A landscape with many valleys, sampled at points; each row gives a point and its height.
A ball rolls from a point to whichever of its 6 nearest points has the largest drop for the distance, and stops where none of them is lower. Distance is the straight distance between rows; heights are no part of it.
kenom: -19	64	612	-281	27	103	134	19	48	86	60	-223	124	-351	105	-338	-525	-28	-60	-183	-187	231	13	-6	101  h=285
Mip: -56	-58	-424	18	-218	170	-222	223	105	-36	33	-51	222	174	-98	-121	160	-257	-29	115	305	-283	25	32	-107  h=221
sib: 58	91	545	-226	51	106	120	-25	148	-27	0	-110	74	-76	45	-406	-455	-96	-83	-149	-230	271	4	-85	41  h=274
Tef: -19	-84	-275	241	63	-403	28	25	-257	14	1	234	-104	85	-138	430	391	285	-49	229	370	-44	9	65	48  h=370
Niran: -4	63	377	-184	66	106	116	-110	93	-54	13	-142	36	-146	175	-180	-340	-52	31	-211	-268	140	136	0	62  h=284
Valap: -45	-160	-250	300	7	-239	-21	32	-185	-10	-61	123	-89	-2	-142	417	372	211	-10	184	304	-142	40	93	-51  h=305
gofil: 58	137	-84	76	64	-12	1	-131	-18	-76	-64	14	-172	-50	207	138	11	-32	5	-195	-241	5	61	-11	10  h=466
gug: 3	181	293	95	5	-148	266	-155	-236	100	144	-156	-69	-422	145	112	-236	102	2	-393	-262	28	68	87	118  h=297
vubiv: 179	102	200	-255	-140	281	10	-22	260	-72	56	32	107	236	70	-320	-202	-245	59	27	-271	214	-114	-46	-24  h=227
Medok: 124	-60	704	-328	-83	95	144	70	170	-8	25	-86	220	-99	-133	-563	-520	86	-94	8	-116	328	-64	-40	68  h=294
tovu: 64	154	155	-41	79	80	59	-175	-27	12	-40	-38	-92	-135	213	-91	-240	-42	16	-271	-262	153	39	-54	37  h=322
Miva: 12	1	614	-347	38	59	115	62	73	77	-20	-155	193	-173	40	-435	-449	-1	-45	-78	-76	271	-12	49	48  h=288
dagiv: -25	149	454	-186	138	82	163	-42	-60	154	67	-214	84	-431	-12	-176	-432	-2	7	-293	-161	117	-35	4	93  h=282
mekef: 38	127	186	-228	28	136	5	-94	47	-8	-29	-106	64	-33	131	-221	-284	-28	31	-146	-280	130	7	-43	21  h=296
Vak: 10	-71	-257	-61	-260	262	-192	69	250	-17	40	-14	84	267	-7	-216	94	-269	115	55	50	-98	-67	-73	-151  h=82
galo: 109	25	14	-220	-174	294	-109	-79	319	-59	-58	53	100	285	48	-251	-97	-190	159	26	-168	126	-106	-80	-45  h=395
matut: -88	-212	-350	225	136	-339	48	170	-146	57	63	126	-17	136	-135	388	350	136	-32	404	436	-241	-28	127	37  h=620
gofub: 76	-77	835	-392	-105	37	188	89	118	59	-23	-90	250	-152	-222	-560	-503	184	-101	19	-61	314	-58	-67	-11  h=453
Dezun: 49	148	10	-14	151	-1	59	-177	-12	-30	10	26	-134	-153	162	75	5	2	-61	-251	-248	11	49	-5	3  h=678
Lur: -95	-168	-315	173	74	-257	-10	347	-177	45	123	-17	-13	82	-266	389	289	99	-94	447	505	-342	1	129	7  h=530
Fina: -154	-111	-466	94	-58	20	-140	269	-99	42	70	-136	111	144	-158	110	274	-55	-53	195	385	-327	-18	137	-75  h=702
povod: 46	41	-144	53	-7	82	-136	-127	101	-10	-118	21	-96	90	119	-34	51	-72	85	-56	-241	44	-24	-63	-45  h=118
fip: 1	55	-226	140	21	-73	22	-144	22	-46	-93	44	-123	-19	118	101	132	37	-14	-90	-140	13	-16	-92	-44  h=133
ton: -128	-151	-292	181	71	-129	-61	88	-115	18	-4	141	-43	133	-104	296	328	50	-61	201	300	-204	25	89	6  h=562
Bago: 58	104	-174	18	63	86	-76	-130	-24	-58	-146	-15	-127	-8	126	8	-28	1	50	-99	-181	41	76	-57	5  h=366
befa: 135	75	615	-325	-73	215	142	18	138	-90	50	-74	143	36	14	-468	-466	-79	-22	16	-223	248	-100	0	69  h=270
Nemi: -7	162	222	-49	101	-46	68	-136	-61	-36	-61	-112	-146	-268	81	55	-222	-39	13	-261	-248	101	72	23	14  h=349
Ruv: 108	124	46	-175	-78	187	-66	-79	227	-101	-82	8	-18	140	55	-225	-153	-195	151	-49	-214	101	-81	-40	-63  h=158
kirom: -45	-128	-363	238	138	-175	-39	93	-132	16	-26	148	-96	95	-80	343	376	114	-52	243	350	-232	-13	0	-14  h=385
balif: -24	119	390	-134	29	33	160	-128	-57	-23	-20	-159	-26	-333	136	-63	-330	27	-27	-245	-312	104	56	-49	114  h=283
Nup: 73	211	-6	192	-14	-211	41	-125	-233	-11	-32	100	-221	-273	43	250	74	220	-47	-282	-116	5	125	-3	17  h=245
Dol: -146	-67	-399	58	-172	145	-196	218	103	43	-18	-16	127	214	-87	-24	189	-189	21	61	173	-251	-69	19	-52  h=59
gegig: 12	-41	-329	254	90	-118	-37	-71	-75	-11	-48	151	-180	-30	-12	281	308	122	2	39	56	-82	-24	-24	22  h=145
Buset: -153	-107	-429	113	-124	146	-99	292	26	30	70	-73	163	182	-108	20	213	-183	-19	128	347	-367	1	25	-95  h=598
Ramot: -29	164	251	9	127	0	187	-119	-138	-7	5	-92	-106	-278	163	54	-220	68	4	-339	-201	117	82	-12	87  h=319
Meto: 19	-1	-335	-11	-260	247	-203	160	218	-5	-34	36	270	288	-114	-152	126	-304	76	81	122	-68	-65	-70	-106  h=60
rovab: 134	35	-60	-137	-237	322	-213	-17	336	-63	-30	66	75	324	23	-232	60	-290	156	58	-152	97	-164	-131	-63  h=450
rimu: 192	47	590	-380	-89	158	131	-40	212	-69	81	22	149	112	-109	-491	-447	-66	-27	65	-304	343	-54	-52	72  h=269
didud: -111	-203	-240	375	67	-417	-9	245	-234	105	69	165	6	109	-164	399	417	216	-67	422	521	-166	-36	110	74  h=484
mul: -106	-219	-359	261	7	-182	-9	139	-134	47	33	73	-45	114	-123	314	404	164	-7	251	351	-244	-42	82	-36  h=658
fek: -106	-194	-230	157	86	-281	58	305	-207	102	185	95	5	72	-207	455	279	190	-116	469	563	-256	-29	163	67  h=526
lep: 100	16	694	-359	-4	125	148	7	150	-35	96	-29	146	-63	-35	-523	-427	25	-92	80	-112	322	-30	-52	46  h=272
Gek: 11	-15	-45	-67	-108	240	-120	-14	199	-84	-37	6	-10	174	85	-150	-49	-180	165	-28	-236	135	-47	-71	-61  h=136
duvuf: 153	-66	838	-402	-69	106	153	55	85	-11	76	16	195	-51	-276	-598	-538	72	-183	118	-82	364	-38	-35	-1  h=47
Pigi: 7	136	444	-52	114	-63	183	-109	-166	190	76	-165	23	-492	39	23	-267	48	1	-374	-195	139	-21	96	173  h=287
Roga: 12	98	37	35	35	-83	93	-249	-137	-38	-38	-18	-164	-209	143	157	59	89	4	-272	-263	25	101	-9	-32  h=618
buku: -17	154	381	-29	104	43	220	-130	-142	72	83	-173	-26	-388	62	-95	-295	2	-4	-331	-241	92	51	31	79  h=286
Rit: 175	38	432	-276	-135	180	25	-48	222	-150	106	28	160	181	12	-391	-248	-146	22	4	-284	319	-16	-95	4  h=266
debev: 35	-38	-228	272	108	-356	0	-29	-214	59	-50	264	-206	8	-69	374	412	243	-82	124	183	-50	77	39	-39  h=264
zavag: -29	50	-214	5	-42	199	-146	-65	96	-31	-102	34	-11	158	99	-57	90	-89	72	-15	-121	-30	-52	-43	-87  h=126
Nokiv: 14	45	444	-209	110	114	102	-115	5	25	-11	-164	76	-210	56	-258	-405	-25	6	-248	-274	235	36	107	103  h=279
pefim: 23	173	166	121	43	-187	141	-212	-184	47	90	15	-134	-301	111	223	-51	140	-16	-331	-208	14	32	-15	51  h=571
rimop: -12	-107	-390	0	-167	189	-197	55	204	6	-100	-32	131	220	52	-76	103	-106	153	58	90	-213	-25	13	-131  h=48
mos: -89	-184	-171	155	76	-519	70	249	-159	140	241	135	53	169	-278	516	371	168	-102	495	583	-123	5	154	192  h=527
fofo: 77	89	-41	-75	-8	70	-42	-115	111	-89	-82	-65	-107	40	177	-61	-73	-87	18	-132	-244	106	37	-40	26  h=298
lod: -33	-123	-313	269	142	-100	-59	33	-102	-2	-69	151	-161	46	-34	220	351	103	2	173	257	-117	29	-23	37  h=154
teba: 47	123	-66	280	65	-291	97	-122	-191	-21	-66	211	-222	-142	55	308	268	258	-43	-98	5	23	93	-57	-61  h=125
tole: -3	32	-180	69	57	38	-91	-171	50	-44	-84	5	-131	26	107	55	34	-55	111	-87	-189	-53	25	-75	-34  h=83
Keta: -163	-114	-484	81	-22	32	-144	180	-37	43	-2	-12	55	127	-100	107	326	-63	-7	216	270	-327	-46	41	-98  h=735
Vokom: 54	9	-311	127	-28	-1	-128	-73	10	-9	-115	34	-94	44	106	138	105	-19	50	-77	-40	11	38	-65	-51  h=122
ramuk: 14	85	-128	176	199	-128	-39	-177	-127	-21	-38	130	-192	-89	72	205	234	122	4	-137	-159	-23	63	-42	-27  h=155
nivad: -170	-115	-403	111	-102	126	-175	157	31	20	-65	8	84	199	-28	55	201	-116	15	129	223	-272	-50	12	-145  h=487
besub: 31	40	-232	241	57	-184	43	-110	-198	29	-69	170	-215	-94	44	310	274	200	-19	-106	16	-12	43	24	8  h=141
Pamuf: -187	-199	-415	170	66	-61	-93	79	-93	-27	-71	9	-39	110	-70	221	287	44	-54	176	292	-259	-31	44	-35  h=714
vepig: -28	14	-238	280	4	-175	-46	-115	-135	-32	-95	98	-209	39	4	266	260	201	-1	39	53	-32	66	-33	-37  h=142
piri: -102	-135	-385	220	21	-10	-132	-1	-9	56	-7	39	15	91	-27	145	275	-30	50	66	208	-168	19	-8	-40  h=311
fipaz: 82	99	310	-290	-7	95	-64	-171	141	-63	-29	-102	40	55	45	-334	-359	-107	29	-69	-238	181	-17	-20	63  h=306
voki: -128	-185	-334	169	50	-167	21	240	-132	26	85	69	-36	92	-144	368	318	157	-28	347	475	-296	9	57	3  h=524
rebaf: -185	-232	-424	162	-3	-100	-62	214	-66	-8	78	-29	-32	109	-156	263	254	41	-70	339	465	-342	-25	89	-108  h=549
gor: 71	54	309	-220	57	48	112	-170	-34	-34	-14	-143	38	-146	114	-81	-313	-84	29	-159	-322	183	39	-45	9  h=289
pofi: -46	-78	-345	-46	-241	245	-255	222	230	35	40	-61	286	309	-97	-192	184	-287	52	30	343	-191	-74	-35	-61  h=96
lil: 86	62	182	-210	-10	151	-45	-100	203	-131	-16	-25	-1	96	134	-201	-133	-121	107	-82	-228	152	42	-78	-3  h=233

Call two points neighbours if one is among the 6 nearest of the other. Go from one point of each pair to the other, from neighbour to neighbour, staying as low as possible. Name the highest point that can't be avoided.
tole / duvuf => rimu
teba / rimop => ramuk
tole / rimop => zavag

For each start below, name the point where the ball stops.
Nokiv => tole
Valap => teba
Dezun => tole
rebaf => teba
kenom => tole
piri => teba
matut => teba
fipaz => tole
